Each row is a point on a tangle of strands that fork, close into loops and nearly touch. The rows are in no order.
Points whose rows are less than 91 apart are linked; no others are. Some points are linked to none.
q_33:  -2 -16  -4   3   0  15  -3  -5 -23  14  17   4 -11  -9  12 -22 -17  -1 -18 -12 -14  -7 -14  -8  11  -8   2   6   5  13 -12 -24 -10   8   5  -1   9  -6  11   6 -13   2   7 -20   1 -12   9  -2   3   7   8  11  31  -2   3  -8
q_451:   8  -6  16  -7   6  14  -3  -4   9   7  -5 -10  24  15  -7  36  -2  17 -16  17  -7  30 -30  18  10   2  -5   3 -15  28 -14   1   9  -7  -6 -30  20   0 -11  -4 -17   8 -12  -1   5  14  13  15   1 -25 -23  -4   6   7   8   0
q_275:   4  -2  14  -6 -10  22   8   5   9  -1  -5  -7  -6  20 -24  -2 -15  12   2  -6   4  14   2 -25   7  19  26  -5  -8  -3   0  -5 -13  -1  -8 -13  -8   1  -4   5 -21  14 -12  -3  19   4 -13  -9   8  -3  22 -12  -9   6  19  -1
q_436: -13 -26  20   8 -12  -8  11  11 -15  -7 -17  10  -4 -42   3 -17   5 -12  16   7  -7  -3   1   6   2 -15   4   8  -5  -9  -7  11  19  13  -4 -21 -19  20  37  14 -16  -8  -7  15  -1  29   1  -2 -21  -3  12   6 -10  -7  11  28
q_474: -17  -2 -13  27 -13 -12  22   1   3 -13 -13  35  28   1  21  13  11  12   1  -6 -41 -13 -25  14 -10  -7 -24 -12   1   1 -21  27  11  10 -13 -14 -28  11  11   4  -2 -18 -18 -12   3   7  16  61  -6 -23 -11  -2   6   6  11   2
q_567:  10  -6   4  -6 -14 -15  18  -1  11   1   1  19  -5 -25  20 -14  -6   3  11   1   8   4  19  21  -5  12   3  -9   5  16  -3   8  26   7 -20   8 -13  21  -9  -3  12  -3  34  22 -22  -5  -7  -8  11   2  13  -6 -10 -18 -12  13
q_70:  -2  15   1  26   2 -28   6 -17   1 -14  -8  -8  -7 -26   2 -29 -11 -14   7  -7   7 -19  32 -17  -4  -3   9   7   5 -23   5  19   1  14  -6  -2  -3  -4  15   4 -20  -4  14   6 -11  20 -21   0 -13  22  -5   9  -2  15 -10   3
q_343:  32   6   7  -1 -12   9   7 -10  -1  17  -5  -9  -9 -22 -13 -13  -9   4   6  10   2  -4  12 -15  11   3  31 -14  -9  15  18 -20  21  21 -21   5   4  -2  36  15  -6   5   8   9  16  16  -9  -9  -1  20  32   5  -4  -6  18  14
q_239:  11  10   3   1  -8  -7 -11  12  16 -11   4  -7  20  34  16  -9  -5  -2  -8  -5 -11 -18   4  -1  -5  -2   7  -7   4   1  -7  -1 -14  -8   2  19 -29   0 -32   2  -3   8  28 -13  14   2   3  -9  31 -13  -5 -13  19   3  -9 -44
q_232:  18  14  13  22   7 -27  14 -26 -12 -25  17 -14  -7 -26  16 -35 -15 -13   3  12   5 -17   5  -5   2 -11  14  -1   9 -23  20  25 -10  30 -10   4 -13  -8  23   9  -8  -2  19 -14 -24   9 -23 -15 -10   8   2  10   1  10  -6   4
q_236: -17 -13  -3 -21  -2   1   2  -4  -4  -5  -1  -5   0  20 -11  -3  12 -14  15   6  12 -25  10 -13 -33  -1  -7  -4 -11 -16 -11  19 -15 -14  14  22  -4   7 -12  15  21   5  -9  15 -22  11   5 -16 -12  -5  -7  -1  -6 -20  -9  -8
q_684: -17  -8 -10 -24   1  37 -16  17  -6   8   2 -14 -14  20 -26   7  17  -4   9   8  11   0   7 -12  -2  -5   5  25 -12  -9  -5 -13 -20 -15  30  14   6 -16  12  13  18   7 -28  -3   6 -11   4 -29   9   1  15 -10   4 -13   0  15
q_24:  -2  15  14   9   0 -29  15  -7  -6  14  14   2  10  23  18   2 -18  10 -21  13  -5  -1 -24 -10   1   8  -3   2 -16   8  12  -7   5   5 -41 -11  12  -1 -10 -13  -1 -34   5  -4  -1  12  -7  35   1  13  -7 -23   3  10  15 -13
q_581:  -4   2  -6  -7   8  15 -12  13 -15  -7   9 -21 -13  21  -1  -6  14  -9 -10  18  -5 -19 -16  -6   8 -11  19  18  -9 -13  18 -23 -16   4  17  18 -10 -19  20  20  12   0 -11 -16   7 -13  -4 -22  -5  15  16  -4  -1  -2   9  14
q_211: -35   5  -2  10  -3   9 -10   2   3 -10  -6   4   6   8  -4  -4  -8  -3  -6 -30  -6 -12  20  -6  -1 -13   7  -9   1  -7 -31  -2 -12   9  21   1 -14  14  -7  -7 -35  29   4  -9   4   0  27  20   9   3 -13  11  17  -4  -2  -2
q_591: -39  12 -40  10  13  24 -16  -3  18   9 -29  11   8  27  -8  13  19   6  -6  10 -16   1   6 -16   1  11 -12   1 -10 -17 -12 -30 -18  -3  16   8   6  -9  -9 -21   8   1  -6  -9  21 -32   8  25  -9  21  10   9  12 -11   6   7
q_771:  17  -1  23 -11  14   6  -4  15   4  -6  -7   6   1   6 -10   1   8  -3  -1  -2   6  11  -5   7   9  -3  12  12  -1  18  -8  37 -25 -17  13 -11 -16  11 -18   0 -15   1  22 -13   4  -2 -20 -28   2  -4   0 -17   7   6   5 -38
q_772:   9   3   8   2  11  -8  -4 -10 -21 -23  19 -10  -2  -9   7 -11  -8 -13  -2   5   3  -8  -7   5  12  -9   2   5  -1 -11  10  15 -14  16   7   3  -5  -3  12   7   0   3  -4  -9 -25   0  -4 -18 -12  -3  -5  16  -4   5   0  11
q_553: -27   1 -19  -6   9  41 -15  -2   0  10  -4  -2   1  28 -17   7  17   1  -6  15 -13  -8   0 -19 -15   5  -5   9 -16 -13 -11 -28 -19  -7  26  18  13 -11   3   0  16  14 -27  -7   5 -18  10  -3   2   7  10   7  11 -15  -2  13
q_674:   7   0  18  -6 -13 -22   9  -6  -3  11  20 -18   6  22   7   6  -8  18 -18   0  10   8 -25  12  -1   4  -2   4  -3   8  11   0  -2 -17 -17 -12  21  -1 -17  -1  -3 -14   4  11  -9  11  -6  12   1  -5  -9 -25   2   8   8  -8
q_824:   6   9  13 -17  -3   5   3   0  -2  -8   2  -7  -4  17 -19   8 -20  -1  -1  27  12  15  -1  -7   3   5  23  -5 -27  -2  29  -3  10  18 -30  -7  -5  -2  12   9  11   6 -20   6  -5   8   0 -14  -1   5   6   0 -25  -2   2  23
q_862: -13  24  14  21   7 -38   9   9  -1  -3   6  -2  -4  13  21  -4  -9  -1 -20   4  -1  -2 -14  -4   4   3  -1  13   4  -4  10   3  -7  -4 -13 -15  -8   1 -12 -22 -11 -29  33 -16   3  -9 -12  33  10  29 -20 -20   2  13   7 -23
q_374: -13 -19 -11 -25   0  10 -22  13  -9   8   7 -12  -2  13 -21   2  27 -14  15  -3  17  -8  20   0 -10  -6 -12  19  -6 -19  -6   5 -12 -25  35  11  16 -12   1  14  14   1 -21  10 -10  11   6 -21  -6 -12  -5  -9  -4  -4 -11   8
q_986:  26  26   1  19  15 -17   7 -26  24  19  -5 -18  11  -3   7   2   5  19  -1  -8  -4   2   7 -18 -19  14  -2 -18  18  21   7   9  14  -7 -16   2  26  -9 -27 -32 -17   2  34  19   9   9  -5  24  11   4 -15 -14  10   9   2 -33
q_344: -26 -13  -2   4  17 -17  10  -7 -11   4   2   5 -28  -8  18 -22  -8 -21  -6   3  -6 -13  -6 -23 -23 -11 -21   2   9  10 -25  12  11  -4  -4  13  -3   2   0  -6  14 -17  21 -17 -23   4  25  18   6  12 -20   7  19 -16 -15 -20
q_784:   2   9  -9  24 -13 -21  25 -16  -7   4  -9  -9  -9 -37   2  -2  21  -4  20  -5   2 -20  -8   0 -15  -8 -13  -7  13 -12  14   2  18 -10  -4  -6  21   7  23   8  -2 -10 -14  40   5  10  -3  18 -30  16   5  14 -19  11   3  26
q_543:  12   0   7 -18  23  -6  12  12  12  13 -11 -19 -19  25 -23   5  12  -9   4  33  28  14 -10 -15  -5  -9   9  -4  10  31  10  13  11 -21  -1   9  17  -5 -12 -14  -2  -6  15   2   6  11   0   4  22   9 -14 -25  -6  12 -19 -29
q_943:   3 -10 -26   0  -8  -3 -19   2   5  14   0   0  18  -2  18  -2  22   4   8   7   2 -31  13   3   2   5 -15  11   4 -11   7 -14   3 -12   5  17  13 -11   4  14  29 -13   3  19   6 -10 -18  -4 -12  10  21  -4   1 -11   5   2
q_82: -12   8  -3  -2  15  29   8 -10 -10  11   7 -10 -16  22  -5  -8 -10  -4 -11  -1   2  11 -25 -31  -4  11   5  14   2   4   2  -9 -40  -8   5  11  19   0 -17 -12  -6  -9   4 -23 -10 -38   1   5   6  12   2   2  12   2   3 -12
q_190:  34  11  -8  -7 -24  22   2 -15   8  10  -1 -18  -5  -1 -24  -5  -7  17  11   2   5   5  28 -25  -9  18  27 -22  -2  -5  24 -26   5   5 -11  17   1  -7  18   5   6  20  -7  20  20  -6 -14 -16   7   8  39   7  -8  -1  10  16
q_566: -20 -20  -2  22  -1 -23  17  -2 -13  -8   5  17 -20 -24  23 -18   1 -17  -2   3  -4 -12  -6  -4  -5  -9 -17   7  15  -4 -19  16  14   0  -9  -7  -4   6  17   5  11 -19   7  -3 -19  14   2  19  -8   5   1  -1   2  -9  -5   0
q_460:  16  12  -9   1   5 -22  -2  -1  10  13  14  -5 -17  12   9 -20 -12  -3   3 -13  19  -1  15  -6  -5   5  -2   1  11  -2  13  -4  -3 -14  -4   8  12 -10 -24 -10   7 -12  15  -1  -2 -13 -11   0  16   7  -5 -10  -5  11 -15 -24
q_748:  -8  -2   9  19   2   0   7  -2 -14 -26  10  13  10 -19  10   2  -3   3  -9  -3 -16  -5 -30  32  15 -17  -3  21  11  -2  -5  18  -8   3  -5 -31  -5   7  23  -2 -30 -16 -11  -8 -13 -15  -2  14 -25  -8 -19  13 -10  26   7  29
q_857:  38  -4  -2  -3   2 -11  -2  -1 -11  11  23 -18   8 -21  24   0   9   9  -9   0   7 -14 -17  32  12 -19   1 -10  24  34  20 -16  11  -8   7  14   9  -3   1   2   4  11  32   5   2   5   8 -11  13  -1 -11  -7  14   9  -5 -14
q_530:  12   3   8   9  21  -7  12  -3  22  21 -14 -14 -20  -1  -5  -2  15   3   6  -3   5  16   2 -19 -18   2  -6 -11  23  27  -4  22  12 -23   8   2  17  -8 -22 -27  -8   0  24   6  13  15   2  11  14   4  -9 -18   7   3 -11 -46
q_27:  -8  -4   4 -11   0  15  -4  -7   8  -7  -8  30   6 -16   5  20 -14   5 -10  13  -7  40 -10  30  15   0   0  11  -9  23 -17  15  -4   4  -9 -13 -13  29 -13 -13   6  -3   4  -5 -18 -29 -12  -8  -3  -2   9  16  -3 -17   3   8
q_310:  -3   3  -8 -20  12   8  15  -2  10   2 -11 -10 -14  28 -20  -5   7 -17  13  26  16 -17   6 -27 -29   1  14 -14 -14   5   5   8   3 -10 -13  27  -5   2 -13  11  17  -4   7  12  -1   9   5 -16   6   7   7  -6 -14 -11 -15 -12
q_483:  -7 -12  -2  28  -4 -30  24  -4  -6   4  -5  10 -15 -38   8 -14  15  -9  14  -3   4 -24   4  -3 -12 -15 -20   0  18   0   0  19  26 -11  -6 -13  21   7  21   6   1 -29   6  17  -8  27  12  23 -15  15 -14   1  -9  10  -9   8
q_913:  13   8  -1  13   9 -15  12  -8 -19  -9  29  -5  -3 -20  17   0  -5  10  -5  -9  -5  -8 -23  29   7 -17  -8  -2  20   7   7  -6   2   3   4 -18  12  -3  12 -17 -22 -11  -2 -18  -5  -9  16  19  -3  -8 -33  17  -1  33  -9  19
q_277: -12  -4  10  12 -11 -20  10   3   8  -5  -7  18  19  10  17  -2  -1   2   3  -5 -12 -24   9  -7  -9  14 -14 -15 -12 -16  -6  13  13  12 -18   3 -20   3   0  10   8  -9 -10   7  -1  32  -3  22  -1  -4  11 -15  -7 -13   7 -14
q_108:   8  23 -18  -1   7   5  -8 -17   7   1  17  -7   7  21  -2   8  -8   4  -1   6  -1  10  16  -1  -2  18  -3 -14   0 -15  25 -32   2  12   5  19   4 -13 -12 -21  17  22 -14   3   1 -21   9  -6   8   0  -5  23  -8   3 -14  20
q_200: -14  -4   1  -6  26 -13   6 -16 -20   1   1  -7  -4   7  -1   3  -5 -20  -2   7  -2 -15  -6 -24 -24 -15 -23   3  -3   4  -6  16   3  -3  -4  17  13  -1 -11 -10   7  -7   2 -12 -33  14  32  10  -1  -6 -50  18  11  -2 -21 -18
q_446:  12  -1   7   5   4  -5   3  21   9  17   0   4  -8 -10  18  11   7  12 -12  -7  -9  17 -16  17  17   3  -4  -8  11  24   7 -15  13  -6   5 -20  -3  -5  -7 -14   3  -5   4  -1  24   6  -9  11  12   1  20 -23   7  -3  11 -27
q_455:   5  -1  12 -13 -15   2  10 -13  17   6  -1  36   7 -23  19   1 -19   9 -11  14 -14  34  -4  26  -1   7   1  -5  -8  36 -12  11  25  16 -28  -9 -15  24 -14 -10  11   0  24   6 -21 -18 -12   3  15  -9  10   4   2 -26  -8  13
q_12:  15  -1   7 -12  10  21  -6   2  16   5  -8  15  -3   2   4   4 -22   5  -3  -7 -14  33   3  -4   5  13   0 -19   2  17   1   0  10  16  -2  -2  -4  -2 -22 -15  10  30 -12 -13   6   0   3  -5  15 -28   2   7   8 -13  -5 -20
q_31:  -6  14  14 -19   5  -7  22   0  -2 -16   2 -18 -17  -3 -20  14  -3   4   3  20  24   5 -16   8  -2  -8  28 -10  -7   9  31  16   3  -1 -11   2  -5   7   8  -3  -1   7  -2  17 -18   2   2 -11  -9  10  -9  -8 -35   4  -4  19
q_625:  -6   9   1   4   0 -22  10  30  10   4  -1  -9 -27  19   5  -8   2  -2   1 -14  21   0   0   7   3   1   7   8  16  -9  20 -10  -1 -20   2  -1 -10  -5 -11  -5  -1 -20  11   6  20 -11 -18   3  12  19  10 -33 -18  12  -5 -16
q_564: -12   2   4 -14   5  20 -12   8 -14  -2   4 -15   7  15 -21  13 -14 -19  -2  12   5  11   1  -7  14  -9  18  10 -20   8   3 -10   6  12  -2  -9   0   0   6   9 -10  13 -14  -5  -6   3  23 -10   7   9 -10  12  -1   2  -6  22
q_966:  21   3  -6  -5   3  -9  -4  -2 -15   6  23  -3   7 -13  18  17   7   5 -12  15   0   0 -32  44  17 -25  -8   4   8  31  16 -14  14 -12   4  -1  14   6   1  -6   0  -6  12  -5  -5 -10  15   7   1   0 -32  14  -2  18 -10  11
q_271:  26  25  -1  16   5 -17  -2 -22  25  14  -8   5  35  -8  22  20  12  26  -8  -6 -18   6  -5   7  -3  10 -12 -14   0  16  -2  15  15  -4 -11 -16  22  -1 -23 -11 -17  -7  21  12   8   9  -4  30  -4  -4 -10  -7  10   9  12 -23
q_760: -25  -6  -5   9 -17 -23  11  13  10   3   2  10 -18  12  17 -23  -8 -10  12 -14   5 -22  15 -18 -24   6 -11   0   2 -31 -11   5   4   2  -9   2 -17   4   6  14  20 -21  -7  17   3   8 -16  17  11  14  28 -25  -3 -23   1  -8
q_464:  -5  18   7  -3  13   8  13 -11   7 -17  -5   2  -2 -22 -10  17  -3   0   6  12   4   0  -1  10  -6 -10   9 -15  -2   6  12   8  15  10   2  -4  -1   4  -1  -7 -15  13  -8  15 -18   3  13   2 -12   3 -20  24 -28   7 -14  34
q_88:  16 -32 -16 -15  -2  18 -26   7 -17  19  11   4  -3 -33   3  -1  11   0   2   2   1  -5   9  12   6  -7 -13  18  -1   7  -3 -21   0  -1  17   1  15 -11  29  24  31  -3 -10  -7   7  -1  -4 -31  -4  -8  14   9  11 -10   8  13
q_420:   2  15   4   5  43  -5  -3 -15 -17  -8  10  -7  -7  12  -8  12  -1 -12   0  13   0   2  -9 -12  -4   3 -28   3  -1  -5   9  13  -8   9   4   7  15 -14  -5 -17   4  -2 -17 -23 -22  -3  25   8  -9 -10 -42  18  -5   7 -12 -10
q_750:  22  -6   8  -4   6  -3  -9  22   6 -11  -2   1   4   4  -3 -18   5 -15   6  -9  11 -15  20   5   4  -3   7  -1   6   1  -1  18 -16 -10  12  12 -26  -2 -13  11  -7   3  21 -17  11   6 -12 -36  14 -14   1 -14   9   8  -9 -38
q_959:   4   1 -18   8 -17   8  23 -22   1   7  -2   6   0 -29 -10  15  20  19  15  -1   0 -14  -5   5 -22   6 -21 -24   5  -2   5  -4  11 -17   3   7  22  12  13   0  11   5 -20  37   6   1   0  12 -20   9  14  20 -11  -7   0  27
q_922: -23  -1 -11  15  12 -21 -15  -6   6   4  -9   7  -2  21 -12   6  10  -4   4  -4   2  -1  13 -15  -6  14 -19  16  -9 -29   0   5  -3  -9  -5 -12  25 -15  -3   1  10 -21 -20   1   1   9  -5  23 -26  11  -9  -3 -12   6   3   2
q_432:   6 -16 -12  -8  -9  29 -12  -7 -21  14  15   1  -6 -23  -5  10   2   8 -16  -5  -6   8 -14  16  13 -12  -4  12   4  15 -12 -27  -8  -6  15  -2  18   1  17   8   4   3 -11  -8   7 -16   7 -16  -3   2   8  23   9  -4   7  12
q_122: -20  11 -25  20  19   4 -39   1  15   6 -27  18  24  25   2   5  11   5  -6  -9 -14   8  15 -11   9   4 -17   2  -4 -19 -22  -2 -15   3  19   2  -3 -17 -18  -9   6  -1   2 -34  13 -12   3  23 -10   1  -5   7  16   3  10 -16
q_372:   4  13  10  -1  32  15   1 -14  -6   0   1 -15  14  13  -7  21  -9   8 -13   8  -7  17 -25 -13   1   5 -12   1  -5  13   1   6  -3   2  -3 -14  21  -5 -17 -22 -32   8  -6 -19  -6  -2  25  17  -5 -21 -41   8   5  12   2 -13
q_55:  29  14  -7 -11 -18  13  -2 -18   7  -2  13 -10  -5 -16 -11  -5 -14   8   8  -8   8  15  26   3   1  12  19 -19   5  -6  28 -19   4  17   1  15  -4  -5  -1  -9   4  34 -12  16  -1 -14  -5 -23  10  -3  13  23 -13   3  -5  26
q_268:  21   0  -8   5  -7  20 -18   1   1  22  -2  -9  -9 -10 -11 -30 -15  -9   2  -6  -6  -5  26 -25  24   4  28   4   0  11   4 -36  12  16 -12  -5   5 -14  27  15 -20   0  15 -10  31   1  -8  -8  12  29  33   6  13   4  15   4
q_552:   8 -11   4  11 -19 -22  10   1  15   6  -7  19   5 -30  23 -20  -2  11  19 -31   7  -9  32   9  -3  13 -19 -18  17  -6  -6  15  17   3   2   7  -2  17  -5  -2   8   2  25  26  -5  11  -7   3   7  -2  16 -19   8 -17  -9  -9
q_159:  -5   0  10 -11  16   7   3   2   5   3 -10  12  -5  -4  -5  18   1  -4  -4  23   1  22 -14  15   8 -10   6   6  -8  33   1  21  -1 -14  -2  -8  -5  15 -12 -10   1  -5  16  -5  -7 -10  -7  -8  -4  13  -2  -1  -6  -4  -2 -12
q_823:  -4 -30   6  -9 -32   2 -10   5 -17  -2  -1   1  24 -33  -7  -3   1 -12  18   1  -4   1  21  14  -2 -18   2  11 -14 -11 -16  -3  11  11   5 -11  -3  19  25  23 -14  13  -9  20 -13  18  13 -11 -12 -16  -6  19  -2  -3   7  47
q_987:  22  14  12  12   2 -14  -6   0  24   8   3  -8  22   9  25  23  18  20 -15  -9 -22  22 -16  14   7  15  -2  -8   7   7   2  15   6  -6   3 -23  10  -5 -24 -14 -17  -5  22   3  20  11 -16  13  14  -1   5 -28  17   8  19 -40
q_174:  -2  -1  14   1 -12  19  13  -6   0  -1 -12   2 -12 -11 -25  19  -3  22  -2  -4   0  29 -13  -2   8  22  20  -2 -17 -10  14  -2 -14   5 -10 -18   1   3  12  -3 -12   3 -12   8  16  -8 -29  -4 -16   6  27  -5 -18  -5  31  22
q_743:   3   7   0 -18  -1  40  15  -2   6   8 -12  -8 -16  34 -12 -11  -3  -4  -5  14   7  13 -16 -50  -8  11  25   7   5  18  -5 -20 -25 -19 -23  16  17   2 -15   0  -9 -12  18 -19  10 -28  -3  -2  22   4  12  -5  18  11   2 -20
q_421:  21 -12  15   2  -7 -11   9  11   9   2  -6   9  -5 -19   0 -25  -1   4  20 -25   9 -12  32  -3 -15  14  -5 -13   6  -9  -8  23 -10  -2  12   5 -15   8 -10   1   0   6  21   5   3  10 -16 -21   3 -16   8 -16   5  -9  -3 -28
q_115:  -9   0  14 -13  14  17   8  12  -4 -11  -7   2  -2 -34 -13  19   2 -16  13   2   0  -3   5  13   6 -22   9 -10  -1  19  -4  14  17  13  17  -8 -11   4   9   5 -15  22  -9   6 -15  26  30 -12   2 -10 -29  18 -14   0 -19  32
q_173: -11   2   1  15 -13  -8   4  -4   2  -7  -6  23  22  -1  14  15   6  19  -6  -8 -22 -14  -8  11   2   7 -15 -10  -5  -7 -11   3   3   5  -8 -10  -7   5   2   1  -7  -3 -20   2   6   9   1  32 -14 -17  -1   3  -4   0  15   7
q_791:  -4  -4 -11  -2   1  11  18 -10  -1  12   7   0 -22 -11  -4   7   3   8   4   1  -1   0 -15   1 -23   5 -20 -21   5  -1   3 -22   9 -10   5  10  17  -7   2  -7  26   4 -27  15   2   0  12   8  -1  -2  10  10  -9 -15  -7   7
q_467:  -5   4  23  -5  -4  28  28 -15  -5 -16  -9   6  -3  -8 -26  35   2  29 -11  23 -10  15 -42   8  -1  12   8  -6 -22   3  13  12 -14  -1 -16 -12  -2   8  14  -6  -6   4 -16   7   0 -14  -9   1 -23   3  18   5 -19  -9  25  23
q_898: -11  -6 -10 -12  15   7   6  -3   0  -1   4  -7  -4   6  -3  23  24  -3   4  17  -2 -15 -21  10 -23  -6 -20 -12   2   5   0  -3  -8 -20  22  24   3  -8 -10  -1  31   3 -14   8  -7   4  20  -1 -11  -9 -10   6  -7 -16  -9   0
q_64: -10  15 -31  22   4 -16 -39  -3  18   1 -20  24  12  11   8   1  18  12   7 -27  -9  16  13   4   7   5 -43   7  16 -43 -21   7 -12  -3  22  -1   6 -30  -7  -8  32  -8 -10 -18  10 -13  -6  30 -12 -18  -5  -2  17   8  14 -13
q_215:   3 -17   8 -25 -23 -12 -13  13 -22 -13  22 -13  15  -6  -8  -7 -14 -22  20 -10  13  11  23   8  -4  -5  10   9 -18 -18   2  12  -3  13   0 -10  -4   8   4  25   7  15  -9   9 -20   6  12 -34  -4 -19  -3   9   9  -5  -9  33
q_74: -13 -10   1 -13   7  21 -15  14 -26  -3   5  -1   4 -21 -15   9 -12 -22   0 -14  -2   9  11   6  24 -25   4  15  -5  17 -19  -5   8  15  13 -14   2   4  12  13 -20  23 -12 -14 -14   2  33 -13   9  -7 -19  19  13   0 -14  24
q_740:   3  -7   9 -12  -6 -16 -22   9 -19 -24  10  -5  26  14   0 -10  -8 -19   5   1   8 -12  20  10  10  -3  12  22 -14 -25   9  20 -14   8  -1  -1 -16   6  -3  17  -5   1   5  -6 -17  -2  -6 -32 -10 -11  -9   4  -3  14  -4  11
q_87:  12   7  -5 -18  -4  10  11  -2  -1   9   3 -18 -21   8 -17 -30  -4 -23   9  -6  12 -13  20 -34 -20  -2  23 -12   0   6   0  -6   9   0  -9  28  -1  -2  -4  14   0   9   9   9  -2  12  12 -21  21   7   3   3   3  -4 -17  -2
q_744: -29  -6  -1  -2 -14 -16  -1  35  13  -5 -12  -1 -12  22   0 -16   0  -8   7 -30  15 -12  25   1  -7   3   2   9   7 -35  -3  -4   4  -6   6  -1 -25   3  -7  10  -5  -9 -10  11  24   3  -7  -2  15   8  14 -25 -19   0  -9 -12
q_253:  -7 -18   6  12 -12  -1  11   0 -25 -16  -3  15   0 -34  -1  -3  16  -3  12   1  -6   7 -16  25   7 -10  -1  23   7 -17  -3  16  -2   3   1 -19  -6   9  37   0 -10 -15 -26  10  -6  -5 -17  -9 -40  -9   0  20 -15   7  19  31
q_219:   3  17  -7   4  -1 -10  -3  -5  -1  -4  -1 -14  -4   0  -6 -33 -12 -23   8  -2  10 -15  32 -24   2  -8  22   3  -3  -7   7  -6   6  12  -9  14   0   0   3  11 -26  -3  13  -1   0   3  -5 -11  10  27   6  12  -4  18 -14  13
q_916:   9   2 -15  10  -4  -2 -10  -7  -2  19  13  -6   5   4  12 -15   0   5  -8  -8   0 -26   1 -10   0   5  -1   1   6  -3   1 -17 -11  -4   5   9  16 -17  -5   7   3  -5   7   1   6  -4 -10   2  -4  11  12  -2  12   2   7 -15
q_895: -17   7   0  25   7 -25   1  14 -11  -8   2   0 -10   5  24   5  11  -7 -21   4 -13 -27 -28   9  11  -9   0  10  13 -12   6  -4  -9   0   4   2 -18 -11   6  -5   2 -23  15 -13  10  -6 -11  19  -7  17 -10 -11   0  10   6 -18
q_935:   0   4 -31  19   3 -14 -27  -5  15 -11 -11  25   9  -2   7  -2  19   7   3 -19  -1  15  20  18  15  14 -20   8  24 -40  -4   3  -4   6  16   0  -4 -18   0 -13  25  -4 -14  -3   2 -13 -27   1 -24 -15   3   5  -2  -1   0   0
q_240:  -2  10 -22  13  -4  -4 -12 -14  17 -10   6  16  10   6  12   6   3  11  -1  -6  -6  15  14  20   5  17 -18 -13   9 -22   1 -17   2  11  12  13  -3  -4  -9 -21  20  12 -17   2  -6 -21  -6   7  -7 -13   5  20  -3  -7  -6  17
q_37:  -5   8  14 -10 -27  38  20   1   6 -10 -10   0 -15  29 -21 -16 -14  -1  -2  -8  13  15  -9 -50  -5  19  32  -3  -3   2 -16 -19 -31 -11 -22   1  -4  16  -8  14 -22   0   5  -7  12 -22  -3 -10  22   4  27 -10   5   6  15  -6
q_413: -20 -21  -3  -3   1  15 -36  24  -3  -9 -24  22  18  -3 -11  11   8   0  -4 -21 -10   7  16  17  24 -10  -6   3  -7  -4 -27   0  -6   8  26 -11 -22   8   8   5  -1  18 -19 -21  13  15  12 -12  -2 -24   0   5  13  -5  10  -4
q_73: -14  20   4   5  -4  -9  -6   6   9 -21  -3 -14  24  28   2  -1 -12  -9  -5 -13  -5 -28  17  -5  -2  -2  16  -6  -5 -10  -9  -2 -10   2   5  14 -29   2 -22  -2 -27  16  19  -8   3   9  17   5  23   1 -25   1   5  13 -13 -18
q_191:   6 -13   1  -7   1  17 -18  15  13   2  -8   9  15  12  -2  19   3  13  -7  -7 -15  16  -5  14   9   8 -12 -14  -5   3 -12 -10  -3   6  17  -3 -17  -3  -8   0  18  23 -29 -11  15  13   4  -6   5 -33   7  -3  11 -17   8 -14
q_267:  -1 -32 -23 -21 -22   9 -32  20  -4  23   2   4   7 -13   5  -2  12   7  20   0  14  -5  32  12  -4  -2 -10  29  -2  -7  -7 -21   3 -12  17   8  13   7  12  18  31 -10  -2  17   6 -16 -13 -19   0   3  23  -9   1 -17   8  13
q_212: -23 -11  -4   5  -2   7 -27   8  -7 -14  -6  11  14  -4  -1 -11 -14  -7  -1 -25  -3   7  28   5  27 -12   3   5  -3  -9 -26   3  -3  22  13 -14  -9   5   4   2 -25  16  -6 -25  -5   2  13  -1   6  -4  -2  15  16   7  -7   6
q_671:  10   5  10  -7 -18  -6   4   3   4 -30   4  11  16  19   2 -15 -21  -5  14  -3   4  -8  17  -7 -13  13  15  -6 -15 -26  -8  23 -15  16  -6   9 -38  15 -15  13  -4  18   3   1 -14 -13 -12 -32  -1 -18   2   6  -9  -6  -5   6
q_39:   0  -2  22 -10  -1  28   5 -16  -4 -11   5  -6  14   8 -31  46  -5  23  -9  22   2  25 -43  21   6  12  -2  11 -22  13   1   5  -7 -12 -13 -22  18   8   4  -1  -3   4 -25  -1  -2  -3   8   2 -17 -14 -11   2 -15  -2  14  29
q_606:  16  -4  19 -17  -3 -12  11  11   0   5   6 -36 -11  36 -17   0  -6   3 -11   9  29  19 -29  -8   2  -2  14   1   4  21   7   8  -1 -16 -13  -3  21  -7 -11  -4  -6  -4   5   3  -2  11   4   1  16  -4 -15 -36   1  17  -9 -16
q_835: -15  -2  -7  -4  18 -11  -5  20 -11  -9   2  -9 -16  19  15  -3  11 -20 -15  30   0 -31 -24   1   7 -19  17   9   1  -1  18 -13  -2   4   4  20 -18  -6   8   9  12 -20  12 -16   3  -6  -3  -4   0  24   2  -5  -5   1  -2  -6
q_704:  19 -13   1   1  -3   7  14  19   9  22 -12 -10  -7 -21   1  29   8  15   5   3   9   5  -7  17  20   3   6  -8  15  34  12 -27  28  -7  -7  -5   1  -5  27   2  10  -4   8  20  35   7 -14  -1  14  15  32 -29  -8  -7  15 -11
q_624:   8 -11   4  -4  -6   0  10  -8   2   7  12  26 -11 -14  28  -9 -29  11 -13 -12 -16  36 -11  10   3  10 -21 -11   4  12  -8  -3  17  19 -14  -7  -1   6 -13 -11  17   7  -7  -8 -14 -11  -7   8  10 -27   5   6  13 -19  -9  -5

How many points has the smallest loop of links through each point below? Write - if it is on no loop.
q_88 | 6
q_552 | 8
q_239 | 13
q_564 | 6

A fork is a point with three links, a tip a point with one. Leave the first point through the second and follow the links. Name the first fork or tip that comes.
q_543, q_606 | q_684
q_835, q_895 | q_704
q_451, q_372 | q_236
q_591, q_122 | q_268
q_857, q_966 | q_740
q_236, q_898 | q_82
